Each row is a point on a landscape with many valleys, with its height.
From any point a ball rolls to the lowest of the 2 points nearest to it. It stops when none of these is lower. Distance is the straight distance between rows; heights are no part of it.
Q665: [ 81 134  62 152 206 175 108  74 127  84 103 147 164 172 105 107 142 152
 159  99  98 182 120 114 206 155 118  96 158 128 156 129  50 140 108 114
  95 144  67 109 131 100 156 121 152  82 174 117  78 124 130 121  89 131
  79 162 136 119 145 130 100 123 149 157 138  75  80 174 196 137 125  91
 184 147 110 162 131]  h=528
Q460: [119 139 116 154 181 108 156 137 128 151 130  97 154 134  91 112 118 101
 116  96 107 120 123 185 123 171 128 133 131 114 121 143 149 106 101 120
 157 155 126 139 170 125 112 125 133 100 133 133 130 119 169 136 161  82
 157 105 166 170 100 128 131  82 177  87 102 133 112 118 138  90 128  86
 144 112 143 140 128]  h=439
Q34: [172 110 139 120  90 103 107 120 182 116 134 156 108 106 162  93 128 123
  86 135 207 115 115 119  89 131 140 184 118 104  95 136 145 121 155 144
 121 114 161 109 102 164 124 149  94 171  74 134 132 107 145 103 137 172
 133  95 104 140  92 113  93 162 129 138 133 131 151 110 109 160 143 114
 124 109 129 128 138]  h=202
Q877: [147  89  98 110 141 172 128 151  92 136 175 174 135 161 102 104 150 158
 199 132  65 181  94 142 194 106  87 178 144 107 191 128 111 101 131 118
 140 124 103 123 190 125 127 138 127 130 186 126 175 100 119 171  88  85
 132 155 167 154 100 147 128 123 144 161 150 129 134 122 176 140 132 177
 143 138 131 123  79]  h=442
Q263: [162 137 129 131  88 100  92 142 185 122 175 138  97  93 135  91 118 114
  75 127 204 144 110 156  89 126 140 190 104 118 122 117 178 123 154 144
 126 117 149 108  96 147 121 149  99 157  87 146 143 109 147 102 133 166
 111  72 120 165  65 146 118 151 152 125 119 141 155 108  78 144 129 144
 121 107 135 132 123]  h=104
Q892: [103 126 109 118 164 137 157 125 124 128 163 110 149 143  78  96 153 128
 161 106  84 145 115 174 141 126 151 137 128 131 133 150 116  96 134 160
 137 119 116 146 123 123 157 155  98 115 153 111 111 136 145 126 126 129
 130 129 140 165 115 105 134 149 122 112 124 159  95 116 191 130 146 119
 137 126 123 127  95]  h=374
Q533: [ 96 124  98 142 203 172 113 112 129 104 150 105 177 143  96 145 135 138
 133 132  56 153 112 130 129 149 124 109 196 145 147  83 103 155  34  99
 104 158  48 126 134  99  96 146 170 101 148 159  97 146 155 102 151 113
 164  97 129 107 127 148 157  50 189 130 137  87 121 161 114 134 125  59
 156 154 138 148 130]  h=698
Q722: [168 113 181 105 100 104  70 147 158 121 100  90 151  85 154 157 129  93
  48 111 166  95 138 191 100 170 127 130 136 166  54 125 200 175  90 106
 147 121 139 157  80 141 161 121 108 153  66 170 114 110  95 151 167 177
 122  70 117 129  73 124 129 142 110  90  85 123 163 132 107 132 154 119
 150 119 122  96 185]  h=334
Q882: [ 83 138  74 163 195 133 138  88 131 114  91 131 162 160  85 114 123 135
 151  98  98 152 132 125 172 150 109 100 127 120 152 164  79 119 119 116
 127 157  90 117 154 133 138 123 140  88 158 108 105 128 142 122 107 105
  95 171 153 135 149 123 101 119 151 135 124  93  83 147 165  93 124  88
 163 119 121 154 131]  h=497
Q974: [122 131 147 104 137 137 145 140 123 124 148 115 120 130 114 139 144 135
 134 138 100 138 122 145 132 103 141 115 141 164 131 121 133 128 124 134
 126 125 105 137  99 131 147 142 109 133 117 140 120 150 138 115 127 141
 144 116 102 137 121 125 154 140 102 124 136 156 110 119 146 149 130 125
 125 128 128 114 126]  h=322
Q739: [119 117 151 101 138 175 100 131  74 110 111 124 140 142 157 198 138 132
 133 147 100 131 119 111 153 128 110  72 152 160 131  60 104 170  41  58
 100 155  64 150 122 106  99 103 177 157 126 176 104 154 104 133 136 121
 142 126 113  72 162 154 162  54 132 129 139  97 135 155  98 144 131 105
 128 143 133 107 151]  h=686
Q869: [116  93 117 130 144 137  95  80 141  62 123 114 164 134 140 139 148 143
  78 116 171 133 116 132 122 121 125 139 150 138 115 126 124 124  99 117
 114 134  94 144  99 158 148 151 107 122 106 134 113 124 128 105 137 176
 110 102  90 124  95 109  97 154 121 127 121  98 129 139 113 137 145  70
 147 121 116 137 160]  h=401
Q422: [ 63 206 137 158 103 103 136 168 146 161 184  99  85 100  99 109  91 112
  92 116 155 145 146 128  74 118 134 122  71 168 146 119 175 140 177 158
 148 116 146 111  73  86 143 149 118 146 145 117 159 155 135 125 110 144
  96 107  94 191 109 142 134 158 145  98  83 183 138 127 102 124  97 206
 126 137 169 135 113]  h=340
Q37: [129 140 171  93 113 149 142 161  74 152 119 125 103 135 141 190 129 137
 159 155  85 116 119 102 144 129 118  68 140 184 131 101 130 181  83  90
 114 151  86 147 118 110  97  98 151 155 120 162 121 148 108 150 138 116
 155 150  99  85 163 168 179  97 103 138 151 125 129 132 107 147 127 133
 117 131 108  90 160]  h=666
Q94: [ 97 181 108 157 119 124 166 153 142 153 190 119  95 142  92  88 115 109
 159 141 110 136 125 115  97  98 141 147  81 122 150 129 120  92 178 180
 146 120 149 106 135 118 129 150 128 133 164  97 148 149 152 108 107 102
 115 138 148 158 139 124 145 134 145 133 126 180 130 101 142 115 103 188
 129 131 147 134  57]  h=241
Q673: [170 130 179 125 120 105 117 164 121 158  37 108 152 118 177 188 127  88
  63 121 127  69 157 167 131 196 123  92 147 130  93 111 166 178  76  92
 164 161 152 158 145 137 113  87 159 132  65 163 139  98  96 160 173 107
 153 112 166 107 129 138 156  77 146 108 106 106 171 124 103 106 127 102
 146 120 134 102 183]  h=587
Q300: [115 120 114 133 136 148 127  80 123  84 187 144  99 131 146 143 143 163
 126 152 150 151 122  31  95  78 125 128 150 110 150  62  81 134 125 159
  62 128 119  98 113 127 109 183 128 109 130 131 122 134 139  47 146 204
 158 149  52  62 169 120 139 129  89 188 147  99 128 132  74 172 117 115
 106 126  98 146 126]  h=598
Q539: [109 142 136 108 124 177  87 169  82 119 134 162 106 135 105 137 149 137
 122 124 117 172 106 132 195 131  92 125 138 173 178  95 133 140 103  39
 118 131  76 148 113 111 124 100 137 149 145 144 198 136 113 166  76 112
  75 132 112 130  99 175 134 118 135 139 127 113 126 161 140 138 131 173
 152 126 168  87 108]  h=679
Q679: [174  87 120  78 107 160 119 144  98 143 174 170 120 141 123 133 144 153
 178 156 102 162  92 122 189  89 103 168 146 111 172 125 135 104 122 117
 122 130 118 146 142 130 122 125 113 161 150 144 163 113 127 143  93 117
 150 135 137 147 106 153 146 138 117 152 157 133 135 129 137 161 154 153
 106 142 132 107  93]  h=405
Q371: [103 132  87 151 195 131 145  95 118 125  62 119 163 150 100  97 116 118
 157  74 103 115 146 143 163 164 122 108  99 101 123 195  79 106 144 128
 150 133 114 129 167 141 151 115 130  89 162  96 106 141 147 145 129  85
  97 177 186 146 152 109  92 120 143 111 139 122  67 140 180  79 120  96
 160 112 121 161 135]  h=467
Q751: [175  69 119  73 138 161 102 123  69 129 114 187 154 147 145 157 135 149
 169 169 116 150 104 125 221 113 100 148 174 106 156 134 126 119  76  77
 127 141  92 155 164 142 112  93 146 153 151 160 156 102 110 164 114  97
 151 146 157 115 111 161 141  96 120 161 153  91 121 143 116 140 146 124
 119 137 128  99 142]  h=445
Q597: [139 111 125 111 101 106 146  79 132 132 117 139  94 128 155 137 143 167
 174 144 137 113 152  57 132  77 148 120 106 114 110 153 103  90 173 174
 114 105 164 117 126 157 144 139 117 104 131  95 114 120 127  93 133 153
 132 183  89  73 204  84 102 163  57 162 160 126 114 113 138 130 129 125
  81 137 103 132 129]  h=396
Q99: [138 166 178 122  96 106 154 178  98 185 119 101 107 123 153 175  91 117
 130 148 111  95 146 112 109 131 127  63 107 155 132 110 163 205 122 121
 134 169 131 112 125 116  79 112 158 142  90 165 118 142 101 119 167 122
 171 129 106 114 160 166 177  82 122 130 121 132 143 123  75 151  96 150
 106 120 117 113 163]  h=643
Q476: [169 141 174 122  86  87 142 175 167 167 123 114 125  99 128  98 106  75
  98 116 160  87 136 211  62 167 160 150  99  98  74 161 194 128 170 172
 149 112 185 136 111 121 152 136 100 156  81 120  82 125 133 140 151 123
 177  85 170 172  92 121 131 157 120  50  97 199 131  93 120 120 132 145
 142 106 132 105 138]  h=173
Q755: [181 106 141 121 141 116 135 139 123 146 112 125 159 132 118 105 127  88
 104 116 127 114 116 196 134 159 125 168 142  82 110 142 162 105 113 116
 151 142 143 148 168 145 114 119 123 127 118 135 148 109 140 151 155  93
 152  97 190 155  86 135 130 111 151 102 108 137 133 118 125 101 130  92
 123 106 136 113 130]  h=395
Q839: [ 70 215 121 177 120 121 168 173 130 157 182 102  67 123  85 105 107 120
 123 131 139 145 152  94  78  98 127 117  66 144 144 119 143 117 172 161
 142 114 144  93 112  95 122 153 135 124 177  91 166 166 150 131 102 115
  83 141  99 165 145 139 147 144 155 116 101 180 128 119 128 122  93 210
 119 138 163 133  90]  h=311
Q698: [113 128 133 152 125 128 145  97 132  88 150 114 104 115 153 137 117 131
 103 136 175 129 144  53  85  83 128  88 123 131 115 105 102 169 128 154
  93 133 143 103 116 138 108 166 123 113 111 129 113 144 129  58 176 179
 158 152  76  71 173 103 125 106  90 163 138 104 140 116  65 130 108 100
  96 103  89 138 164]  h=624
Q293: [166  75 125 105 144 151 113  76  90 103  35 173 183 175 142 135 124 155
 148 121 147 127 142 127 231 139 108 142 146  80 114 182  95 101 117  81
 144 127 107 149 168 153 147  83 128 115 140 119 119 110 107 160 106 104
 118 174 163 120 131 132  85 129 119 132 159  62 103 153 156 121 145  90
 139 129 111 128 162]  h=505
Q850: [161 150 161 127  71 108 168 183 140 189 143 129  91 121 112 104  93  86
 128 130 148 101 121 200  89 135 156 155  65  98 115 163 171 104 186 164
 160 123 178 134 137 104 133 124 132 174 108 111 122 134 134 143 127  87
 160 104 177 189 103 150 156 140 125  72 126 202 142 101 125 109 111 181
 120 118 140 113 106]  h=63
Q956: [215  94 145 139 141 118 132 129 134 149  95 152 147 137 153 110 118  93
 105 130 158 105 123 152 132 159 124 180 132  39 103 157 156  92 138 128
 143 147 176 136 171 152 125 120 120 140 100 111 134  93 156 131 146  92
 177 127 198 152  97 124 112 115 131 111 111 122 137 108 120  99 130  90
 109  95 109 100 133]  h=353
Q19: [162 103  91 102  54 113 137  98 168 122 164 152  87 128 119  66 165 161
 213 134 103 113 121 118 112  84 174 209  80  87 133 121  76  23 213 199
 113  56 184  93 134 128 147 145 118 116 172  80 132 110 140 105  83 148
 105 156 142 121 139  90 140 177 120 167 148 160 144  95 167 144 150 187
 118 166 106 135  17]  h=253
Q369: [120 111 134 120 155 111 159  78 118 130  35  97 181 136 148 160 130 130
 123 119 107  98 146 144 146 142 169  49 155 149  99 171  89 136  83 123
 129 148 100 155 130 139 141 103 132  95  98 119  67 136 112 158 151 110
 151 149 132  95 172  96 110 115 108 103 147 119  91 133 170 108 129  70
 132 140  85 129 182]  h=193
Q946: [202 122 178  93  75 117 140 179  97 200 131 149 112 120 152 152 111 104
 156 153 119  97 113 153 146 131 134 128 135 114 136 133 180 141 122 124
 145 149 174 150 153 121  93  91 138 157  95 169 141 114 104 160 138 100
 174 118 153 155 117 190 180 117 111 129 149 144 145 117 103 128 132 147
 101 120 119 103 148]  h=656
Q931: [124 109 147 144 135 134 105 115 120  99  15  95 176 120 147 168 128  91
  67 111 176 102 153 157 152 175 105  94 129 142  88 158 146 143  77  53
 158 135 109 171 127 149 146  85 130 137  96 121 133 132 101 167 141 124
  85 111 139 126 114 120  90 122 127  90 103  97 129 143 152  94 140  93
 160 117 132 103 177]  h=515
Q57: [145 163 134 126  87 115  95 170 157 147 204 136  86 101 110 101 131 122
  99 140 166 161 100 158 110 129 122 191 120 129 160 103 193 127 154 130
 128 109 132 121  96 123 113 141 109 179 113 163 155 124 151 117 115 156
  94  67 123 193  66 168 148 152 164 140 117 156 164 124  82 156 124 186
 135 130 153 126  92]  h=206
Q573: [192  79 154  66 123 116 139 168  87 173 178 146 143 121 142 170 127 119
 191 155  56 130  97 162 160 106 125 148 183 114 148 108 157 125  81 123
 133 152 138 155 156 117  84  95 148 154 137 183 129 119 116 164 148  96
 209 103 166 142 114 173 204 100 131 151 152 132 145 123 101 134 143 138
 109 149 125 113 139]  h=636
Q362: [194  69  96  77  94 124 129  90 135 115 168 163 131 141 138  64 171 168
 202 121 124 130 110 141 144 116 155 231 106  57 141 162  98  29 195 192
 120  70 181 112 165 137 149 168 116 133 153  85 129  83 143 133  98 139
 142 155 161 132  94  90 125 182 111 152 145 145 134 101 158 153 170 145
 113 147 106 144  50]  h=321
Q481: [ 86 134  59 154 154 121 138  95 166  93 186 132  99 154 105  88 156 147
 157 121 115 165 125  68 112 104 140 171 126  88 168  96  72  77 168 195
 111 104 137  67 161 124 129 163 118  88 172 108 152 101 149  64  92 167
  98 143 123 112 168 106 128 158 142 200 129 120 122 123 151 146 118 144
 133 133 142 145  54]  h=537
Q235: [ 48 157 135 145 162 121 141 141 103 139  97  88 135 126  87 124 125 120
 118 101 109 125 147 143 128 151 137  68 102 180 128 160 121 143 121  98
 145 133  94 150 109 113 163 121 141 118 155 106 129 160 127 161 115 108
  96 140 110 145 135  96 105 143 129  80 103 155  85 132 171 101 123 130
 149 122 139 137 138]  h=611
Q939: [ 60 120  93 161 173 130 107  79 168  53 137 123 145 124 125 121 157 145
  81  93 184 152 127 116 109 138 122 131 144 164 141 101  89 124 116 128
 101 124  92 111  94 134 161 161  96  96 138 115 121 137 134  99 117 178
  72 111  70 121 116  98  69 170 128 134 109  88 116 145 120 145 144  92
 165 120 134 153 140]  h=443
Q737: [104 135  74 151 158 131 148  95 158  97 186 133  87 124 140 115 137 155
 149 149 142 156 129  25  97  82 129 151 146  87 156  86  75 109 141 166
  83 116 145  64 150 116 103 178 132  87 159 127 155 124 157  53 132 176
 116 157  94  84 184 119 131 128 138 204 144 100 131 123  97 136 117 137
 112 127 124 166  87]  h=569
Q348: [139 167 165 151  75 102 125 151 142 153  95 137  80 115 161 140  98 116
  98 137 187  84 161  74  79 113 110 105  79 133  95 149 151 178 199 139
 145 130 179  94 120 151 105 116 123 142  85  91 147 139 112 118 123 125
 116 155 111 112 148 145 105 130  96 128 128 142 158 118  87 120 105 166
  80 111 133 111 148]  h=325
Q671: [ 61 129  78 172 185 119 104  81 167  47 115 125 152 132 104  85 153 138
 111  58 169 140 143 131 126 160 129 153 123 127 145 129  79 103 146 130
 122 101 117 107 113 140 180 153 109  83 152  96 125 119 139 109  96 175
  52 120 108 139 124  96  70 191 131 140 114  91  80 159 154 135 137 105
 185 121 116 159 111]  h=476
Q707: [138 156 105 178  87  86 129 115 193 111 149 138  81  92 138  80  97 120
  89 134 206  91 149  78  35 106 153 164  90  96 100 116 112 115 213 188
 130 110 212  85 137 160 122 155 111 119  97  85 127 130 151  86 141 166
 115 109 124 110 142  77  86 152 111 156 113 152 158  82  92 110 101 140
  91 107 115 168 125]  h=502
Q391: [144 137 116 140  62  86 131 110 189 130 156 120  74  79 140 105 106 138
 120 164 169  92 144  55  41  74 169 136  91  87  95 131 114 101 200 205
 114 102 223  92 129 149 118 164 116 104 103  99 112 125 140  65 169 181
 143 128 109  93 164  69 118 153  69 175 134 146 150  93 106 125 102 137
  84 129  87 162 127]  h=475
Q127: [165  86 146  70 146 141 121 165 103 142 184 130 156 121 110 137 142 135
 159 153  38 154  87 183 152 112 134 142 203 141 138  89 147 129  67 123
 144 139 107 162 128 106 113 119 134 119 131 172 117 116 126 153 146 114
 184  86 148 141 104 163 194 100 124 133 150 145 131 143 127 141 151 109
 136 145 146 123 121]  h=617
Q583: [132 135  98 143  89 131 169 123 158 146 183 123  93 126 104  65 129 137
 186 122  94 126 135 130  98  79 170 177  61  87 140 121 101  47 193 217
 117  91 176  96 145 123 139 150 120 114 174  86 126 140 158  98 105 125
 109 151 164 147 150  91 165 151 128 149 122 174 146  91 172 122 118 180
 121 134 132 145  27]  h=157
Q784: [ 93 152 121 158 147 124 116 121 123 106  94 128 119 138 142 134 125 119
  74 102 200 121 141  96 130 134  87 120 110 135 130 136 123 134 153  90
 129 129 120 114 125 159 140 116 128 134 124  96 164 137 136 117 121 126
  51 138 112 119 133 126  82 143 137 111 110 101 116 140 117 115 126 129
 127  95 151 129 154]  h=431
Q264: [ 89 136 123 152 145 152 100  91 113  82  37 130 164 145 155 159 131 110
  92 100 173 129 148 118 172 152 104  92 118 150 116 148 115 148  99  42
 131 137  80 145 117 142 138  95 144 125 125 107 137 145  97 148 114 119
  39 134 121 122 135 128  81 139 139 102 115  72 112 147 148  98 130 106
 163 124 141 125 159]  h=477
Q536: [127 189 155 153  61 103  87 131 164 135 108 149  71  84 167 130 100 136
  67 124 223  77 161  62  47 113 101 118  79 153  88 124 130 186 229 142
 149  91 205  74 100 159 110 119 120 147 104  79 156 127  95 133 106 131
  79 146  94 108 150 128  58 164 102 125 126 127 176 141  98 117 107 181
  79  96 123 113 158]  h=390
Q993: [114 156 148 151 115 115 133 129 124 120  77 116 113 127 155 148 107 113
  86 112 182 112 154 101 103 121 107  95 102 147 107 150 140 167 154 111
 134 129 131 119 110 165 127 113 122 139 111 109 145 141 114 128 133 125
 105 145 108 113 145 114 105 140 105 111 124 127 131 131 113 116 118 128
 106  97 134 114 164]  h=389
Q986: [127  86  87 102 184 185 133 107 105 126 189 151 178 170 100 110 156 178
 193 137  27 186 102 123 190 123 137 142 202 130 158 118  95 104  76 156
 109 120  81 145 139 103 139 135 117  99 183 142  91 108 115 141  93 117
 176 153 143 128 106 132 141 118 127 155 156 119 116 152 182 159 160  95
 138 161 122 140  93]  h=581
Q948: [156 114 112 117  72  99 138  87 156 122 160 138  92 104 145 129 132 175
 158 163 148 103 145  47  88  67 169 144 113 111 117 134 105  84 183 194
 100  98 187 106 107 148 138 148 110 123 102 102 105 119 143  79 153 189
 145 154  93  81 174  69 133 174  63 172 152 143 135 105 126 131 129 135
  87 144  94 146 119]  h=435
Q475: [ 80 171 137 131 162 106 138 180 138 163 174  63 138 101  91 143 105 116
 107 124  60 147 100 197  91 176 139  99 148 194 132  83 186 163  84 121
 142 134  99 147  89  84 117 142 141  92 138 162 126 155 140 141 169 118
 142  74 118 151 118 144 177  95 176  85  93 164 116 129 110 122 113 135
 149 150 177 142 123]  h=517
Q14: [157 158 171 130  49 117 137 148 140 169 136 139  87 100 153 131 104 129
 139 168 167  95 136  84  86  80 140 108  86 143 113 161 153 156 202 165
 123 119 188 112 103 146 111 136 126 166  87 127 108 135 116 113 116 144
 144 139  96 120 142 149 141 159  74 133 158 153 157 117 105 150 114 174
  88 129 103 107 140]  h=384
Q23: [110 120 139  98 171 183  87 118 102  94 111 108 162 129 140 180 142 122
 135 152  56 123 116 129 148 156 130  79 189 173 129  70  88 173  31  68
 103 160  42 145 134  84 101 109 194 137 146 173  83 159 130 145 141 122
 149 105 129  75 142 147 159  37 168 123 145  90 121 168 108 142 139  89
 150 176 156 128 148]  h=704
Q563: [ 93 126 112 155 193 135 148 117 129 122 158  91 142 138 127 163 120 127
 125 135  82 150 123 106 109 129 124  95 160 129 132  87 111 162  58 130
  96 158  83 118 143 103  78 152 158  86 139 158  86 151 151  79 189 124
 177 118 110  87 156 129 151  42 159 137 130 101 131 136  87 123 114  69
 125 130 118 153 141]  h=676
Q987: [ 79 162 108 146 145 156 109 159 111 118 157 144  90 144 108 115 150 135
 120 132 122 178 108 110 158 124  89 139 122 155 172  96 133 132 125  81
 112 121  84 125  97 112 139 119 119 148 161 133 196 131 125 143  66 121
  65 132  93 154 112 161 116 145 150 131 119 124 126 155 141 141 127 180
 155 119 172 108  96]  h=694
Q834: [166  71 114 100 152 155 118  90  87 125  78 164 184 168 151 152 126 145
 147 143 129 135 119 120 204 129 101 134 179  92 137 141 101 118  65  83
 128 152  99 151 176 138 115  90 147 138 131 157 122 103 124 139 131 100
 158 142 150 108 128 149 115  83 132 154 142  80 118 142 123 121 147  76
 123 134 120 125 162]  h=474
Q254: [ 87 100  75 124 190 189 135  85 113 103 158 168 154 178  94 114 153 177
 214 139  49 191 125  95 208 127 136 113 170 126 171 110  69 129 106 144
  99 130  65 120 150  87 154 132 127  94 191 139  95 114 120 116  87 122
 139 178 133 101 152 132 121 119 136 169 150 101 101 180 173 155 135 108
 155 162 126 141  98]  h=558
Q884: [142 133 175 115  90 100 118 153 165 147 106 105 129  88 131 123 113  92
  73 113 171  95 142 191  78 164 138 133 104 138  64 155 194 155 148 146
 147  98 152 146  88 137 164 133  83 148  71 128 103 125 120 145 149 145
 138  91 133 151 100 111 116 167 111  74 105 176 134 112 117 134 137 138
 133 103 128 102 166]  h=251
Q357: [ 78 139 125 123 158 150 125 154  96 134  75 107 152 137  80 133 128 127
 118 100  91 145 127 179 177 181 114 105 135 170 151 145 138 137 106  55
 155 133  83 177 121  98 134  91 157 121 157 124 162 145 120 201 104  85
  91 124 146 155 113 133 120 109 156  88 111 131  85 137 175  94 150 133
 178 134 151 133 125]  h=637
Q879: [104 187 152 144  87 111 122 183 158 166 200 118  88  92  95 122  99 116
  99 140 144 160 118 158  85 131 131 143  98 162 155  99 202 147 146 139
 136 135 142 122  63  82 114 146 110 153 131 164 143 146 127 106 122 157
 107  82  96 190  96 179 155 144 147 105  89 172 160 122  90 141 104 208
 120 135 171 139 108]  h=284
Q114: [129 129 147 141 144 115  99 137 110 127  51  87 166 112 161 185 128  84
  50 107 138  93 158 162 128 193 114  75 150 153  89 122 161 169  63  57
 145 161 116 160 139 126 120  90 157 141  78 152 141 121  98 154 167 112
 108 101 143 101 120 139 137  74 160  96  96  95 164 139 106  87 121 110
 141 121 146 122 188]  h=556
Q249: [203 133 181  90  33 126 144 194  87 201 114 176  89 106 156 149 116 113
 177 168 126  90 120 136 159 106 126 121  90 113 144 161 171 143 152 119
 134 146 188 138 153 122 105  78 133 192 104 160 148 116 109 177  98  90
 165 132 146 143 117 188 174 148 101 132 170 158 160 130 101 132 126 179
  85 137 103  87 139]  h=670
Q179: [ 89 160 100 148 189 109 151 161 136 152 149  87 159 114  86 118 109 111
 113 109  60 144 106 188 116 173 119 120 156 164 146 114 164 133  83 112
 148 149 103 131 145  90  96 139 153  90 143 141 140 134 141 162 162  73
 157  84 165 165 102 141 162  72 206  91  98 151 110 125 137  91 132 113
 155 137 174 159 107]  h=479
Q390: [ 68 153 157 122 147 105 123 155 131 124 146  56 143  94 124 170 134 102
  81 103  99 117 124 185  93 171 145  62 139 231 105 103 188 183  69  94
 132 123  93 165  74  83 148 142 132 111 111 156 105 159 114 145 172 153
 132  67  91 125 122 112 149 112 142  65  88 146 125 131 110 123 120 123
 147 149 138 141 170]  h=555
Q556: [155  86 150 126 155 120 119  93 143  91  80 115 179 139 155 144 139 111
  70 130 182 105 128 139 121 143 120 133 168 101  91 146 121 135  90 128
 123 141 127 141 121 173 137 129 105 123  85 138  99 105 126 109 161 160
 141 112 114 108 105 101 106 126 106 118 118  98 135 129 112 133 124  54
 126 122 102 127 172]  h=354
Q378: [180  93 141 137 127 103 121 103 177 109  95 150 125 134 167 106 120 110
  79 126 199 109 132 113 110 134 129 175 140  69  91 158 126 113 157 145
 128 131 173 122 134 173 125 140  93 125  82 110 128  91 141 108 144 137
 157 127 128 124 101 104  87 153 112 122 124 110 140 104 113 125 140  74
 105 101 115 128 144]  h=282
Q414: [105 137 104 148 156 122 142 133 122 113 103 117 129 147  82  82 146 117
 149  79 116 115 144 157 134 138 125 146  82 112 125 177 109  76 179 152
 151 113 140 132 144 142 174 141 118 126 163  69 137 132 154 149 103 103
  95 158 173 159 128 102  87 153 127 110 128 161  79 128 174  99 126 137
 144  94 128 143  89]  h=422
Q965: [197  83 125  81  81 135 127 128 126 127 164 178 127 131 138  90 159 167
 191 151 138 139 102 138 150  91 138 213 130  89 150 150 122  74 172 161
 122  85 163 128 142 147 138 145 102 160 147 123 142  99 144 144  92 122
 133 132 137 160  85 133 141 167 118 145 169 146 138 102 148 163 163 156
 106 140 111 120  74]  h=363
Q60: [138 105  70 135 135 158 153 130 109 142 183 168 123 157 121  94 159 144
 208 137  81 163 113  97 167  80  92 183 107  91 194 119  95  77 175 145
 134 111 134  95 184 131 127 133 131 136 200 109 176 115 131 132  71  95
 113 181 181 158 131 130 130 139 161 177 153 128 142 118 168 136 124 195
 132 138 131 122  43]  h=473
Q947: [130  98 130 129 134 151  93  62  98  68  26 141 174 169 156 132 134 149
 120 111 163 135 146 111 199 134 103 113 137 108 105 175  83 125 115  80
 131 134 103 135 139 164 152  94 131 114 114 101 107 122 103 155 102 116
  79 162 124 106 146 118  77 142 108 117 145  55 105 152 162 123 132  86
 147 130 115 135 170]  h=514
Q712: [103 139 126 125 141 171  87 154  95 121 109 112 132 133  99 152 139 118
 110 124  92 167 112 157 188 172  90  93 149 180 147  96 142 148  72  22
 122 141  67 178 111  89 128 100 156 141 149 151 166 151 112 161 116 114
  85 101 130 142 105 166 138  83 162 122 105 104 127 159 144 112 145 147
 169 142 175 116 126]  h=659
Q182: [ 59 142 147 131 143 133 127 140 117 117 109  67 152 101 118 148 128 110
  94 114 130 120 133 174  97 159 139  66 129 228 108 130 159 171  97  94
 128 123  82 161  69 102 172 121 122 121 118 129 114 160 122 164 133 152
 106  96  78 133 126  93 117 156 112  66  88 156  98 128 155 129 143 123
 143 138 127 124 160]  h=582
Q915: [111 129  61 149 142 144 141 123 125  96 197 173 107 160 111  87 163 145
 157 132 112 170 114  90 145  93 110 196 144 104 194  92  86  90 165 148
 120 104 120  75 165 123 122 149 118 118 180 124 187 112 143  88  65 136
  91 135 138 154 128 139 131 152 171 184 155 108 140 130 157 167 131 172
 151 134 155 124  43]  h=504
Q31: [134 134 164 113  76 118 136 155 118 163 162 122  86 118 133 132 124 131
 147 151 134 119 107 116 118  92 153 116 110 158 125 141 158 144 149 142
 116 123 136 138  97 141 132 128 117 161 100 139 121 143 122 119 125 142
 144 125  86 138 137 144 151 161  92 132 154 160 124 112 131 162 111 151
 100 134 108 110 136]  h=368
Q825: [171 147 197 129  93  96 122 184 119 177  75 107 123 120 180 184  91  95
  89 136 120  68 169 145 107 168 123  80 138 133 113 113 175 194 109 120
 153 164 164 137 140 138  96  93 163 143  67 177 126 112  75 134 178 122
 181 116 146 109 143 157 181  82 145 120 112 113 172 122  80 136 109 130
 119 114 132 110 194]  h=615
Q950: [138 168 146 173  61  87  95 130 217 119 111 163  75  84 161  88  85 130
  58 123 237  83 165  83  15 135 127 171  86  98  82 112 121 152 220 163
 147  89 206  76 112 156 115 131 118 145  89  84 154 127 125 124 120 142
  79 110 132 122 115 104  42 161 124 128 112 126 175 118 100 107 105 144
 103  92 132 143 132]  h=450
Q604: [130 157 125 150 106  98 185 161 140 170 166 122 101 122 100  90  96  98
 139 134 130 123 133 181  80 119 151 147  84  90 127 150 153  91 180 182
 146 132 177 120 153 107 117 141 130 144 131 109 130 145 151 131 139  80
 151 127 166 175 105 128 155 129 147  87 107 197 129  90 120  97  99 165
 102 125 142 146  98]  h=150
Q111: [147 100 122 115 124 112 159  70 105 132  65 153 132 139 163 151 130 152
 175 135 130 112 164  77 150 102 128  97 123  84 100 181  96 113 127 148
 125 134 154 134 148 162 140 109 121 118 135 103 101 127 119 125 129 129
 145 206 133  76 205  89  92 142  78 131 161 102 109 129 134 105 130  91
  94 126 105 123 166]  h=341
Q991: [125 111 148 122 144 132 153  78  92 133  60 141 158 155 149 173 130 155
 178 131 104 122 148  87 179 108 146  68 126 135 119 157  80 136  91 111
 112 143  83 148 131 132 131  93 144 112 143 131  81 144 113 137 137 117
 141 196 121  66 205 116 121 112 107 126 159  96  96 139 147 120 140  81
 116 134  95 125 170]  h=276
Q219: [139  81 124  73 161 155 123 124  97 135 172 133 164 149 102 126 149 162
 185 148  24 153  87 168 176 122 146 132 207 148 140 113 122 119  69 148
 129 129  89 167 128 110 129 135 116 105 157 152 100 117 124 155 132 122
 194 127 143 123 110 133 165 126 123 148 149 145 103 141 164 142 159 100
 136 163 112 138 115]  h=599
Q750: [112 110 138 140 158 131 136 102 122  92 139  88 155 114 141 176 116 130
 101 137 126 122 127 104  88 114 139  66 149 130 112 102 108 159  68 139
  99 156 106 129 110 126 112 166 139 101 111 150  80 145 132  74 194 160
 191 107  71  69 154 105 135  85 112 146 111 114 134 131  80 150 113  60
 113 135  94 143 169]  h=651

For each start below, name the point where the ball stops.
Q23 -> Q264
Q946 -> Q974
Q391 -> Q369
Q182 -> Q263
Q882 -> Q974
Q671 -> Q263
Q939 -> Q263

Write out the way that a ball takes from each point below.
Q987 -> Q712 Q357 Q235 Q182 Q390 Q475 Q179 Q460 Q755 Q956 Q378 Q34 Q263
Q665 -> Q882 Q371 Q414 Q892 Q974
Q539 -> Q712 Q357 Q235 Q182 Q390 Q475 Q179 Q460 Q755 Q956 Q378 Q34 Q263
